A landscape with many peaks, sampled at points; each row gives a point and its height.
From any point a climber steps to the highest of the 2 points nearest to it. It stops when none of these is higher. Distance is the straight distance between rows; heights are no part of it.
Q555: [105 102 100  93  95 107 113 100 108 121 136  98  92  86 115  88 112 129
 102 114 117 101 111 118  95 111  86 126  90 112 102  92 119  99  98 116
  92 101  97  88  83  64 125  97 116 110  98 117 105 109 102]  h=3.24
Q904: [ 82  85  90 109  88  95 107 130  98 124 136 112  88  73  88 122 107 131
 101  98 117 105 115 100  79 103  79 106  95 112  72 109 112 112  88 117
  91 111 117  87  93  85 119 107 119 115 107 115 120  76 102]  h=4.10
Q74: [ 93  93 113 101  84 128 128  99  98 128 124  98  89  82  78  96 113 122
  91 119 110  82 122 111  85 105  92  99  91  99 105  83 116  82  91 101
  96  74 117  80  91  77 104 125  80 127 109 118 111  95  97]  h=2.71
Q484: [118 122  84 104 112  98 105 119 109  95  72  92 104 110  99 121  90  83
  92  94 100  89  96  95 110  83 119  97 116 116  74  96  89 103 100  98
 119 106 106 120 111 116  89  77  99  82 104 101 117  89 102]  h=3.76
Q385: [ 68  81 100 103 102  87  97 108  85 116 100 106  94  96  79  98  93  98
 110 107  91  70 111 102  87 101 101  72 100 109 116 111 100  80  86 100
  81  60 124  99  85  99  97 135  71  91 108 100  91  80 101]  h=2.33
Q613: [ 94 103  79 111  99  91 100 132 105 112 121 104  92  78  99 135 116 109
 102  84 120 110 102 104  92  98  78 106  98 107  57  97 114 120  87 112
 106 132 112  91 105  85 107  91 114 114 106 106 117  75 102]  h=4.91
Q928: [132 120 101 121 107 108  90  97 103  84  86  97 113 109 119  92 115  90
  82 100  93 120  77  80 123  96 109 122 119  95 103  89  99  95 111 103
 125 144  97 107 116  96  94  66 123 107 102 104  93 127  88]  h=2.34
Q840: [118 120  84  81  89 106 101 113 119 114 105  86  87  80 112 100 109 113
  91 100 120  94 103 112 106  93 101 111 102 136  89  92 113 105 120 118
 109 120  87 113  97  66 132  89 112  99  90 129 114 115 108]  h=6.38
Q679: [127 111 108  99  93 131 120 108 111 106  93  81 104  94  88 100 116 104
  76 112 107  99 113 105 106 102 106 107 106 105  96  65 104  74 104  93
 120 100  97 108 110  88 104  90  84 113 101 105 108 102  79]  h=2.68
Q184: [ 73  74 107 116 111  98 107 104  92 114 110 117  99  95  85 109 101 113
 100 104  85  87  95  99  78 103  93  94  97  94 112 119 107 110  71  97
 100  87 122  73  93 111  84 134  92 119 114  98  99  72 109]  h=1.70
Q186: [ 86  73 108 118  92  92 111 118  97 123 139 120  80  91  79 123 110 122
 100  99 106 120 117 102  84 115  79 111  93  96  81 112 125 102  74 108
  90 108 127  86  94  91  97 113 113 117 112 109  98  84  86]  h=3.44
Q355: [107 122  94  83  90 129  98  92 113 108 128  67 117  92 129  86 127 105
 108 110 121 105  99 121 115 100  89 113  79 105  87  74 128  82 102  90
 101 122  97  95  79  62 121 102 102  99  97 105  91 116  94]  h=2.92
Q765: [ 79  99 101  84  96 106  66 116 106  87  92  95 103 114 102 111  84  75
 122 103  92  74 100  92 103  93  98  59  73  70  87 107  83 109  99  86
 100  69 104  90  86 121  98 119  77  95  79  68  82  93 127]  h=4.45
Q263: [ 94  86  95 102  99  57  90 108 101  95 114 117  95 118  94 126  76  88
  98  96 101 106  93 107  87 101  90  99  94 102  77 118 102 115  93 100
  98 119 113 103 104 110  87  88 116  76 105  99  90  84  90]  h=0.66
Q35: [101  90  97 102 114  85  99 111 101 105 113 112 101 111  96 107  94  92
  99  99 105 105  98  98  98  95  98 101  94 101  88 108 115  93  93  92
 106 107 112 101 102 101  89  96 104  81 110 101  86  97  85]  h=0.54
Q127: [ 94  98  96  97 103  76  76 109  99  97 127  99 103 112 119 114 106  93
 109  95 115 132  88 112 107 110  86 115  78  98  71 105 127 107  94  96
  99 145 105  98  94  82 106  83 123  75 100  99  83 102  78]  h=4.43
Q506: [104 123  98 101 104 117  87 111 100 103 113  78 116  93 124 126 127  98
 114  86 109 130  91 104 114  99  90 110  85  88  65  81 113 105  88 103
 122 158 104  91  95  85 119  82 130 109  87  99 106  92  95]  h=3.88
Q956: [103 130  95  62 103 132  78  90 112  72  75  48 123  98 105  92 109  92
 107  96 101 109 104  98 109  92 117  97  77  83 100  82  97  93 116  75
 105 103  76 123  81 108  97  94  94 116  83  80  89  99 101]  h=3.31
Q275: [105 135  94  83 105 127  87  93 104  87  97  51 118  93 115 116 129  97
 113  86 110 125  95  95 114  98  96 113  84  89  79  83 110 108  97  99
 120 145  96  93  84  88 108  92 120 127  83  95 108  96 102]  h=3.63
Q715: [ 98 124 111  86  96 107 104  69 103  82  81  86 123  96 124  67 108 100
 102 116 100 109 105 110 109  99 115 119 100 105 134  94  98 109 127  88
 103  99  70 112  89  94  95 100 108 112 102 100  90 120 105]  h=3.06
Q298: [ 79  98 100  94 100  85  70 112 111  90 131 102 107 108 127  85  98  93
 127 110  94 109  85 107 113 109  87  90  69  87  89 108 105 109 110  93
  87  96  79  82  69  98 110 120  91  92  72  66  65 120 112]  h=5.61
Q609: [138  93 112 114 102 140 121  98 102 100  74  86 105 105  77 100 125  96
  67 105  96 106 104  89 114 104  99 106 115  91  98  72  95  73  96  80
 112 101 104 106 118 104  92  83  99 124 105 100 100  96  67]  h=2.78
Q694: [125  90 110 103  92  88 102  87  96 100 114 114  96 115  83  85  94 114
  75  95  98 111 104  92 101 121 106 112 118 125 106 114 102  88 117 104
  94 107  93 120 131  97  97  85 116  90 101 103  80 118  73]  h=0.36
Q81: [ 84  97 103  94  98 137  89 112 104 100 108  75 115 105  83 137 108  84
 115  95 104  86 116  94  96  78  91  62  73  69  70  79  92  88  71  85
 104  85 106  94  92 127 107 121  71 100  87  80 112  74  93]  h=1.98
Q783: [103 118 105  76 102 102 109  77 104  96  98  83  85  76 112  83 109 122
 119 101 113 103 104 107  76 102 102 119 100 108 112 113  97 131 122 119
  83 105  81  89  76  99 120  91 121 130  94 117 125  98 114]  h=5.83
Q179: [116 126 119 103  98 120 113  76  97  97  91  80  95  85 110  95 136 108
 101 112 110 115  83  93 105 108  94 133 112  76  92  90 119 111 104 110
 115 127  99  83  99  86  96  95 125 154 101 107 119 109 110]  h=2.14
Q272: [ 82 100 111  93  98 117 107  95  91  97  73  89 116 106 101  83 108  81
  98 104  94  87 107  96 107  91 106  80 101  92 126  88  97  87  94  74
 101  72 101 107 104 109  83 110  70 105 105  86  94  94 111]  h=3.08
Q772: [ 90  82 114 113 102 100 106  88  88 106 112 108 107 103 104  71 106 101
 101 114 101 101  97 102 103 103 100 101 100  89 124 105 117  80  91  88
  92  92 108  88  96  89  92 113  91 105 109 101  72 112  89]  h=5.49
Q810: [ 95  72  79 105  90  81 126 106  90 126 124 120  58  84  89 104  87 143
 100  97 102  95 121  94  72 122  91 109 102 116 107 116  98 102  88 126
  85  84 111  91  95  92 116 103 111 107 106 120 113  88 112]  h=3.53
Q990: [121 121  98 103  93 107 126  99 102 105  66  85  84  78  75 104 109 112
  90 102 104  78 108  93  91  94 117 107 125 108  98  91  96 113 113 108
 106  92 102 116 116 115  91  94  96 135 104 107 137  87 119]  h=4.93
Q75: [ 74  68 118 105 103  65  64  94  97  85 111 119 104 120 105  84  73  83
 116 109  94  92  89  97 103 114  78  77  85  69 111 125  95  88  88  99
  71  89 108  78  89 108  91 122  90  78  91  89  68  90  96]  h=5.68
Q760: [112  96 120  98  81 124 122 100 108 120 107  81 101  88  82  92 119 106
  90 120 111  89 123 113  99 100  97 102  93  90 104  63 114  67  91  91
 104  83 111  98 100  78 101 109  71 117 102 106 106 106  76]  h=2.56
Q159: [ 88  90 117  98  90 126 123  82  96 113  72  93 109  98  92  77 110 101
  91 125  94  79 112 106 102  96 107  85 103  90 133  84 102  82  92  80
 100  64 105  98 101  99  83 127  63 129 105  96  98  91 104]  h=2.87
Q978: [105 129  85  84 107 101  88 113 108  90  55  83 115 114  95 125  84  72
 101  90  90  80  97  94 107  77 123  77 100 102  79  89  76 105  98  83
 114  91  95 122 101 117  84  90  91  78 113  84 111  85 118]  h=3.54
Q40: [111 116 113 102  90 101 116  78  99 100  94 103 104  98 119  73 105 114
  98 114  96 106  97 112 107 105 106 131 114 105 132 103  92 117 124 109
 108  89  76 101 101  98 102  94 105 111  97 108  99 122 111]  h=3.19
Q339: [105 126  88  75 110 128  87 115 105 105  95  66 127 100 115 114  98  77
 107  95 108 103 110 108 115  78 100  89  81  98  79  66 111  77  94  88
 111 115  92 125  99  91 115  91  81  81  99  95  98 101  93]  h=2.70
Q63: [101  70  71  94  92  73 126 117  90 120 116 118  52  89  77 112  75 132
  95  90 104  87 120  93  76 118 108  97 110 139  97 113  86  97  98 126
  76  81 111 111 100  98 122  93 116  84 100 120 115  95 103]  h=3.13
Q49: [128 119  82  94  98  98 111 119 110 110  89  99  81  79  94 113 109 110
  89  83 109  77 103  96  95  84 108  99 129 132  85  96  89 117 116 125
 108 117  90 118 126  96 120  87 105 112 103 120 127 101 108]  h=4.50
Q87: [126 121  85  78  97  93 115  98 104 100  97 101  65  75 111 115 120 118
  98  90 119  94 104  94 104  85 102 112 119 118 103 112  92 136 122 135
  99 124  81  95 118 100 117  81 112 118  98 123 131 114 114]  h=4.85
Q435: [ 88 124 107  69  98 121  87  83 115  74  72  61 124  89 112  66 113 105
 112 113 101  98 104 108  97  93 116 104  87  98 121  96  94  99 128  80
  94  89  71 110  75 101  94 101  89 121  92  85  87 104 101]  h=3.16
Q942: [118  82 114 128 105 119 106 106  99 116 111 104  85  94  59 126 126 116
  88  87 105 112 108  82  98 104  82 107 113  95  62  93 111  88  79  97
 108 111 128  92 116 104  93 102 109 124 111 101 115  91  69]  h=3.11
Q229: [106  93 102  92  89 101 135  93  93 118 122 107  69  75 114  88 101 134
 109 112 109  99 114 111  89 119  78 123 106 109 117 106  96 118 104 121
  89  88  94  79  87  77 133  89 120 117  99 120 120 111 122]  h=3.60
Q217: [112 112  87  80  97  92  99 111 110 106  90  85 109 106 108  88 100  81
  95 102 115 100 115 112 121  95 119  96  96 119  96  81 107  70 120  90
 100 102  96 136 110  77 107  78  83  68 105 110  80 115  82]  h=3.83
Q312: [116  95 105 120 118 111 110 102 100  93  70 108 116 115  90 116  99  88
  84  95  84 101  92  84 110  89 108  98 112  79  98  97  94  90  85  86
 121  93 108 107 118 122  64  88  98  99 114  88  99  92  94]  h=2.90
Q590: [125 131 115  93  89 108 110  91 101 103 104  92  81  76 115  94 129 115
  97 105 118 103  97 101 110 104  89 125 112  99  92  97 113 121 112 125
 108 125  89  83 107  73 120  88 131 135 101 119 119 123 105]  h=2.00
Q997: [ 82  78 103 100  87  64  87 117  99 107 131 108  92 116  86 133  84  91
 116  95 112 113 105 109  95 102  73  83  76  94  72 120 109 107  86  92
  85 118 117  90  88 109  92 104 108  77 110  95  78  75  79]  h=0.87
Q665: [106 100  94 110  99  65  82 115 105  95 122 115  83  96 122 117 100  94
 101  92 112 128  84 108 104 106  86 119  99 112  79 115 114 122 106 118
 101 154 108 105 104  88 108  67 130  80  91 111 100 110  90]  h=4.83
Q873: [ 74  90 104  85 100  82  67 104 116  72  89 108  90 111  86 109  77  93
 123 104  78  91  82  98 101  96 118  73  71  75  91 118  89 134 105  93
  99  66  96  92  77 128  82 118  82 107  79  62  93  90 132]  h=3.78
Q377: [ 69  85 108 104  96  83  97  75  76  92  86 124 115 109 111  72  72  89
 102  99  77  85  92 104 101 102 121  87 103 101 140 114  79  97 106  97
  91  65  91  99 106 112  80 121  79  73 104  89  90 103 115]  h=5.25
Q320: [ 80 103 105  88  90 120  96 112 100 112  81  79 112  90  99  84 107  67
 106 101 108  88 128 101 102  85  96  71  92  86 104  65 100  58  86  84
  93  68 118 120  88  93 107 114  59  87  96  98 105  92  90]  h=1.59
Q82: [ 67  68  98 112 102  85 113  73  75  97 112 129  92 107 105  71  71 113
 107 103  79  92  92 106  84 111 112  91 104 104 152 125  90  88 100 109
  85  62  98  90  95 106  96 130  93  85 100  97  89  96 110]  h=5.75
Q288: [ 93 119  80  88 108  88  95  93 104  89 114  98 103  99 125  94  85  99
 105 103  97 102  96 118 104 100 113 113 101 132 109 108  94 115 126 108
  94 111  70 107  87  95 127  94 118  77  92 108  93 107 110]  h=4.51
Q264: [102  97 106  95 106  94  52 104 100  82  87  94 122 126 123 102  80  65
 118  91 103 111  92  91 114  90  89  72  78  53  90  91  81  93  83  75
  83 115  97  87  99 106  89  89  99  67 106  91  70 110  93]  h=6.19
Q914: [ 87  91  85  91  79  83 129  83  85 106  95 112  81 101 115  74  84 110
 108 107  90  93 115 127 100 106 125 108 105 138 136  98  76  87 128 116
  92  67  79 111  96  82 113  93  89  71  98 109  93 119 103]  h=5.00
Q808: [ 68 104  95  78  93 101  76 112  96  97 100  85 107  94  99  72  94  85
 126 112  96  77 107 100 105 109 108  70  88 104 107  98 101  88 115  92
  76  64  91 104  71  96 116 130  69  92  83  73  78 106 118]  h=4.54
Q427: [ 97  95 110 116 120 117  90 109  97  97  84  94 115 122  95 141 106  79
 100  85  95 114  88  94 108  79  84  94  89  61  80  86  91 101  62  87
 114 106 104  80 104 123  83  97 104  97 109  90 105  71  96]  h=2.47
Q335: [ 79  75 117 110 105  79  79 110 100  96 126 109 101 115  99 117  96  85
 115  98  98 113  91 103 100 104  72  87  74  70  85 117 108 102  76  95
  90 116 119  70  92 105  88 115 108  88 105  83  75  73  85]  h=1.10
Q246: [ 71  80 108 102  97 113 103  93  87 122  94 100 106  88  88  75 101  97
 104 115  94  73 115 105  94 104 102  73  98 103 136  97 103  80  82  88
  86  58 118  88  93  99  90 141  66 112 110 100  89  88 105]  h=2.61
Q297: [ 99  99 100 103 102  75  61  97 113  73 102 107 117 130 116 108  75  82
 106  96  96 113  77 100 109  97  90  89  77  73  92 107  80 108  98  85
  92 125  91  78 100 107  80  87 104  62 100  88  73 109 105]  h=6.59
Q923: [129 120 116 109 101 116 106  93 108  98  85  87 103  98 106 100 131 100
  88 107 102 121  84  86 122 103 102 123 113  80  92  75 108  89  98 104
 129 132 101  94 109  85 100  82 123 129 101 105 107 118  91]  h=2.25
Q640: [ 90  96  94 107 104  84 116  74  87  82 111 120  79  83 119  92 101 116
 114  92  95 118  91  94  81 108  90 120 111 100 135 128  85 138 111 120
  92 110  90  85  95 119 118  99 120 117  91 107 127 106 125]  h=4.70
Q483: [125  87 104 125 115 132 116 105 101 109  93  94 100 104  64 119 114  99
  80  92 101 113 109  86 113  96  97 100 108  93  79  81 104  82  77  89
 112  95 117 101 118 107  94  93  91 109 102 100 119  90  67]  h=2.91
Q646: [ 81  92 100  91  84  77  58 117 105  91  89 105 101 117  89  99  66  68
 121 102  85  70  97  97 105 103  96  52  85  83  84 115  75  93 104  94
  76  75 112  88  82 112  97 115  77  67  94  82  79  92 111]  h=5.14
Q329: [ 97  99 114 106 107 108 101  90  96  85  59 105 127 122 105 100  85  75
  88  96  79  88  94  84 114  84 121  83 108  80 114  95  82  96  98  79
 120  80  98 111 129 126  61  92  87  85 122  86  98  96 111]  h=3.09
Q311: [ 92  75 112 109 104 112 113 106 100 123 133 107  89  88  66 105 117 118
 101 111 112  95 124  93  91 101  81  97  89  95  91  99 123  81  78  93
  92  90 129  91  97  91  95 126  91 114 104 115  91  91  80]  h=2.99
Q303: [ 88  97 104  94 103 130  97 110  92 109  89  86 121  97  81 115  99  71
 110 100 105  85 117  92 106  79  95  63  93  80  95  79  95  72  75  77
 100  72 110 105  98 117  98 115  67  88 104  92 111  79  92]  h=1.76
Q2: [129 120  83  84  88 109 117 115 117 112  76  88  89  86  82 100 103 104
  73  97 101  71 116 111 102  94 122 103 121 144  91  80  89  95 123 112
 112 101  90 130 116  85 118  84  96 100 101 116 118 102 101]  h=4.27
Q739: [124  92  97 117  87  99 125 108  98 110  83 112  87  96  67  96  89 111
  80  92  91  72 108  97  80 114 121  99 132 135 109 103  79  88 105 115
  95  76 106 110 125 111  99  95  95 105 112 105 113  99  92]  h=5.70
Q431: [ 68  89 100  92  98  89  69 113 103  98 125  98  98  97 114  75  97  86
 125 114  95  84  99 100 100 116  88  77  79  91 105 110 103  97 106  95
  83  75  93  86  67  99 117 140  81  97  69  69  69 104 119]  h=5.05
Q877: [ 73  93 109  98 112  95  72  82 105  70  80 111 112 109  87  89  84  97
 111  95  70  91  81  94  92 100 120  85  85  84 116 127  86 126 108  83
  90  77  87  94  88 133  80 127  93 109  87  62  94 100 124]  h=3.66
Q54: [105 113  98 111 110 110 116  96  98  96  61  92  95  85  76 110 115  97
  95  98 104  87  93  81  87  87 101 100 123  90  96 106  99 127  90  99
 113  95 107 107 110 133  72 109 100 141 106  96 140  80 121]  h=4.47
Q362: [ 84 117  88  69  98 103  82 107 102  80  86  71 111  98 103  81  96  78
 119  99  92  79 108 101 111  99 120  75  85 115 105  86  87  99 121  82
  88  77  82 117  82  95 107 108  79  83  92  73  81 103 119]  h=4.21
Q386: [ 78  99 100 104  88  97 116  63  84  89  71 122 107 113 103  76  74 108
  96  95  72  98  98 103  93  99 131  99 118 111 146 114  77 106 123 105
 106  66  83 106 105 118  77 113  91  94 106  99 108 105 121]  h=4.87
Q23: [ 97  85  90 110 100  86 128  87  88 107 116 122  68  86 108  92  97 132
 103 104 100 104  97  97  80 121  81 115 111 104 127 119  93 117 100 123
  91  91 102  75 100 100 117  96 115 113  97 119 123  95 123]  h=4.08
Q779: [ 90  93  89  96  92  71  57 113 115  71 123 111 105 116 128 105  79  81
 122 103 104 112  77 109 114 109  83  90  63  79  83 106  89 107 104  89
  87 121  80  74  74  97 101 103  99  69  79  75  64 116 103]  h=6.11
Q414: [101  94 107 126  98 115 120 111  97 119 110 107  86  84  74 114 121 120
  93 104 106 103 100  88  93  99  84 108 106  90  83  97 113 106  77 107
 109 105 123  75 104 100  92 113 109 140 108 109 125  81 103]  h=3.49
Q334: [ 99 117 102  86 101 109 102  89 103 107 103  86 102  94  97  88 108 121
 110 111 106  94 100 110  92 107 100 113  95 112 112 100 107 119 109  96
  92  90  90  90  83  94 109 111 105 122  98 102 102  89 120]  h=6.39
Q656: [117  89  81  99  95  71 101 114  98 100 122 120  65  84 115 112 108 105
  89  81 110 112  96  95  98 106  92 114 115 126  81 121 107 122 108 136
  92 135  96 109 125  89 121  72 124  91  95 125 113 117  87]  h=5.39
Q698: [ 76  91 113 102 113  98  75  65  97  70  94 122 123 117 107  80  85 102
 107  99  75 107  74  99 101 104 103 102  92  73 134 121  94 120 105  85
  91  92  85  86  94 123  88 122 100 101  91  74  87 109 123]  h=4.03
Q639: [ 71  66 107 108 105  70  93  88  85  85 128 124  94 111 106  91  65 100
 106 104  90  93  86 108  84 118  93  90  91  90 127 127  96  92  90 105
  78  85  99  83  84 110 100 124  93  76  98  92  84  89 104]  h=6.43
Q528: [ 89 125  84  75  96 100  99 108 104  89  77  78 115 102 110  87  97  84
 101 107 100  87 112 109 117  89 128  88  98 131 102  84  88  94 124  86
 110  95  87 125  99  84 106  90  80  74 104  97  91 102 112]  h=3.99
Q66: [ 99 120  91  73  90 126  93 106 109 102 116  66 128  94 122  87 113  81
 113 100 118 101 113 114 117  91  93  92  74 113  93  75 121  73 105  91
  97 113  94 109  83  68 123  97  79  84  95 100  90 118  89]  h=2.82
Q680: [117  74 110 114 100  81 104  95  93 107 115 127  90 114  76 102  85 100
  82  92 100 104 104  92 101 112  98 104 111 110  95 120 110  92  99 103
  94  97 112 113 123 114  87  97 107  86 107 103  79 107  81]  h=0.43
Q202: [ 97  99  99 119 112 123 125 107 100 111  87  99 100  88  71 127 118 103
  94  95  96  94  98  83  92  89  89  99 107  89  78 100 107 114  76  90
 115  97 121  87 109 127  79 115  99 132 103  98 133  70 114]  h=3.98
Q289: [100 119  99 117 104  98 100  87 101  77  70 115 130 123 115  78  84  96
  84  95  81 108  87  87 109  89 123 116 126  91 129 101  83 101 126  91
 120  99  90 111 120 114  71  89 101  96 105  94 104 122 109]  h=4.49
Q612: [116 106 102 117  96 107 126  96  98 103  75 107  94  95  85  89  99 107
  81 108  89  86  94  91  96 100 113 106 131 109 116  99  87 112 108 106
 110  84  95 108 120 109  88 100  99 122 103 103 116  99 109]  h=5.30
Q777: [113  92 105 121  98  87 115  83  90  94 106 127  96 104 112  76 102 118
  84 101  89 113  85  95  91 114  99 125 123  95 129 115  98 111 106 116
 102 101  92  91 112 104 102  92 119 109  98 109 104 121 105]  h=3.38
Q773: [ 96  76 108 137 107  82 108  77  90  95 102 143 107 111 107  87  89 111
  87  92  81 114  73  94  91 108  98 119 120  84 128 129 102 102  95 113
 108  99 110  86 113 113  84 112 111 103 106 101 104 108 105]  h=3.61
Q752: [108  94 100  86  93 109 101 106 108 114 114  90 100  99  94  86 113  86
  97 105 121 105 128 104 113  94  93  91  89 109  90  75 125  67 102  90
  96 100 113 125 101  85 111  92  87  86 101 100  83 118  69]  h=3.67
Q920: [ 93 105  95  91 107 101 101 107  93  92  67  93 115 112  98 103  89  73
 102  97  90  75  97  96 108  86 116  75 105  98  97  93  85  92 101  83
 107  80  96 112 104 113  81 100  74  76 109  85  92  90 116]  h=3.32
Q605: [ 73  73  95 109 107  84 118 109  83 122 115 118  79  95  77 111  81 114
 100 105  81  81 110 100  71 111 116  82 103 115 113 125  98  96  80 108
  85  68 123  90  93 107  97 132  95  99 114 109 101  77 109]  h=2.04
Q868: [112  93  99  85  95 103 105 117 109 119 119  96  88 104  64 117  99 106
  93  96 116  95 131  97 103 105 101  87  91 129  72  84 128  79 105  95
  89  99 117 134 107  94 110  94  85  82 102  98  95 104  69]  h=3.48
Q721: [ 90  96 105 104 105 116 106 100  98 107 110  92 110 101  99  87 118 108
 102 110  99  97  97 105  97 101  90 104  94  90 112  91 112 101  94  91
  99  94 101  84  88  89  98 118  94 118 106 102  92  90 108]  h=5.91
Q325: [116 118  82  86 101 116 101 119 125 117 113  79 106  89  99 120 110 105
  92  93 122 100 110 114  95  90  95 102  92 121  70  80 118  89  96 106
 116 128 108 112  98  73 120  84 101  96  94 117 116 102  90]  h=6.01
Q713: [ 97 111  85  83  96  92 110  99 102 105 105  98  99 102 113  85  92 113
 103 114 101  90 109 119 105 102 120 108 102 139 118  97  94  97 117 108
  95  86  82 116  90  82 127  95  98  77 101 116  99 106 111]  h=4.75
Q854: [126 112 112  93  81 107 130  91 100 110  84 104  80  82  98  87 100 123
  86 112  95  77 111 111  86 114 114 112 133 115 123  93  82 108 113 116
  98  73  89 103 109  90 111  94 103 127 103 111 119 107 104]  h=5.46
Q456: [117  87 111 112 119  96  94 102 101  95  79 109 106 133  91 132  88  77
  96  86 101 112  95  86 110  74  93  88  89  69  73 100  91 101  72  83
 110 103 111  97 115 129  70  86 103  81 116 100  94  89  85]  h=2.69
Q170: [134 109  95 100 116 109  89 113 104  99  91  88 104 116 102 124 104  84
  90  86 105 126  99  92 119  89 106 107 102  97  64  85 109  83  92  91
 116 128 104 127 113  98  98  61 110  87 102  97  94 111  68]  h=2.48
Q871: [108 136  86  91 112  97  90 107 104  92  89  85 111  98 112 112 100  88
  95  91  99 103  91  98 109  82 107 111 110 110  84  96  95 116 113 103
 116 131  95 119 100 101 104  82 110  97  98 107 108 106 114]  h=4.00
Q958: [102 108 105 114  82  94 116  79  96  88  73 122 111 118 111  78  78 110
  86  92  80 102  88  96  95  99 131 114 129 113 137 106  73 103 134 105
 119  84  76 113 127 111  78  94  92  90  98 104 103 123 101]  h=4.64
Q615: [ 95 109 106  98 106 137  82 110  94  92  94  75 125 109  89 156 108  81
 112  91  92 111  98  98 102  81  95  80  74  62  66  76  93 108  69  86
 115 107  93  93  99 122  98 103  95 110  91  78 112  70  96]  h=2.24
Q473: [133  98 119 111  82 103 107  86 100 101 107 109  94 106 106  73 109 117
  77 106 100 110 102 104 105 124  97 126 124 117 116 108 102  87 112 109
  94 112  85 101 121  83 105  74 127 103 101 107  84 126  70]  h=0.31
Q523: [128 117  87  91 116 130  96 115 103 106  94  75 118 107 103 141 104  81
  95  87 111 118 103 102 115  72 103 101  90  88  64  63 108  80  79  91
 124 124  95 124 104 103 107  81  93  87 102 109 119  97  76]  h=2.58
Q230: [103  73 102 129 103  69 107 108  94  98 113 132  78  94  84 119  96 108
  92  90  98 108  81  91  79 112  90 112 117 100  94 126 101 118  86 121
  94 109 117  95 114 117  91  99 117 104 105 104 114  93  94]  h=5.12
Q685: [ 76  78 121 108 107  75  75  94  88 103 112 111 105 110 104  78  84  79
 118 108 105 102 108  97 106 110  75  83  95  78 111 120 117  75  86  90
  77  89 116 102  94  99  89 121  92  78  97 102  61  98  84]  h=5.13
Q209: [110 116  91  83 107  90 116  68  93  81  98 104  79  78 120  96 112 114
 110  97 108 115  99  93  94  94 101 122 112 107 123 118  80 142 129 133
  96 120  80  93 101 113 114  83 124 115  99 117 131 117 113]  h=5.28
Q512: [ 94 106  95  89  98 105  90 103 105 110 135  86 113  93 128  89 116 109
 114 114 113 112  99 125 106 108  89 120  78 116 101  98 125  91 101 103
  90 117  92  88  82  64 121 102 116  90  96 111  80 113  95]  h=3.04
Q316: [121  99  74  83  95  89 104 104 108 109 120 106  65  76 113 102 102 123
  99  97 116 102 109 107  93 106  92 119 109 127 100 108 105 111 114 135
  91 123  82 108 105  74 141  72 128  90  90 129 110 123 103]  h=5.93
Q114: [ 98 108 111  86  89 114 131  85  98 113  91  94  90  83  92  85  98 126
  97 122 101  83 111 120  83 107 109 108 105 111 119  86  95 107 104 100
  96  62  93  96  88  88 104 117  91 133 108 105 115  97 120]  h=5.87
Q102: [ 78  79  98 101  94  93 126  74  83 103 113 121  85 106 124  60  80 118
 111 115  90  95 105 116  94 114 110 105 103 115 154 107  90  83 115 111
  83  69  79  92  89  90 105 107  97  83  97 107  88 113 107]  h=5.29
Q310: [101  84 103 130 107  87 115 104  90  95  88 131  89  91  86 111 106 103
  89  86  86  98  76  81  84 101  89 108 126  84 106 120  98 133  88 116
 106 105 116  86 118 129  85 111 103 128 113 101 132  89 115]  h=4.44
Q886: [ 86 109 105 117 110  89  85  65  95  65  91 121 135 119 121  88  78  96
  95  94  82 117  75  92 105  94 111 114 105  86 132 110  88 114 123  89
 101 104  82 102 106 115  77 104 105  88 100  89 102 118 115]  h=4.31
Q391: [ 91  77 116 106 103  89  99  95  90 111 113 111  97 108  96  71 102  85
 104 105 112 110 120  91 113 112  88  89  95  95 110 106 122  69  98  90
  83  83 122 113 100  93  90 113  85  94 101 103  68 113  73]  h=5.15
Q353: [131 114  99 104 107 107  78 101 106  98 100  96 101 114 114  99 118  92
  84  96 106 128  93  91 123 105 108 118 106 102  87  91 113  81 107  99
 117 138 102 117 108  84  99  68 126  87  99 104  79 133  68]  h=2.41
Q59: [101 126  81  95 109  69  81 102 105  78 103 106 101 101 132 107  87  87
  98  90  98 108  83 102 101  97 101 117 109 120  98 114  88 123 120 112
 103 135  81 112  95 102 115  81 117  76  92 109 109 112 109]  h=4.26
Q557: [117  97  88 100 101  80 109 116 101 113  96 112  80 100  81 110  85 107
  89  90  99  91 104 100  89 109 121 101 122 138  87 108  95  99 110 122
  96  94 105 126 115 104 111  87 103  89 104 107 108 102  91]  h=6.13
Q617: [ 93  86 108  94  95  90  64 106 105  98  88  98 113 128 105  99  79  72
 117 101 107  91  97  89 106  93  88  55  82  75  88 109  81  88  86  80
  78  90 108  92  92 112  90  99  88  61 101  93  75  93  93]  h=5.74
Q930: [117 104  92 103  99 104 101 129 116 116 120  96  88  91  85 131 109 113
  94  87 118 114 114 102  97  98  88 100 101 112  51  85 118 106  94 105
 114 130 114 116 110  87 115  79 111  99  96 116 117  98  83]  h=5.60
Q682: [117  91  87 121 103  71 110 108  98 101 101 125  81  99  89 108  89 114
  92  90  94  91  86  91  84 102 101 114 123 120 102 114  92 112 109 123
 102 102 102 108 124 118 105  94 110  96  98 109 114 107 101]  h=5.69
Q181: [ 72  67 115 127 118  95  95 106  96 105 119 123  95 100  90 113 107  98
 101  96  91 112  89  97  93 110  79 101  92  76  97 123 112 108  65  97
 100 106 126  62  94 103  79 123 103 112 111  88  90  69  95]  h=1.38
Q614: [104 112  96 102 108  99  76 115 102  93 110  88 120 114 122 122 108  86
 107  88 106 126  87 111 109  94  83 103  74  90  68  94 103 103  88  87
 114 140 100  89  92  91 106  79 119  85  96  88  84  95  89]  h=4.18
Q751: [110 140  90  74 108 132  78  96 114  82  85  47 122  91 102 105 113 105
 104  91 104 114  93 101  97  89 110 108  84  86  78  93  98 103 112  91
 109 122  86 105  85 107 103  87 107 126  77  85 103  91 106]  h=3.45
Q490: [ 98  87 111 130 114 110 110  84  96  96  82 122 109 110  90  96 100 102
  82  97  78 103  74  87 105  99 100 111 122  80 116 116 104 115  85  97
 113  93 113  89 115 123  68 114 105 126 110  95 115  92 115]  h=3.94

Where does a climber stop that starts at each point below?
Q179 | Q209
Q473 | Q557
Q752 | Q297
Q715 | Q557
Q956 | Q840
Q760 | Q840
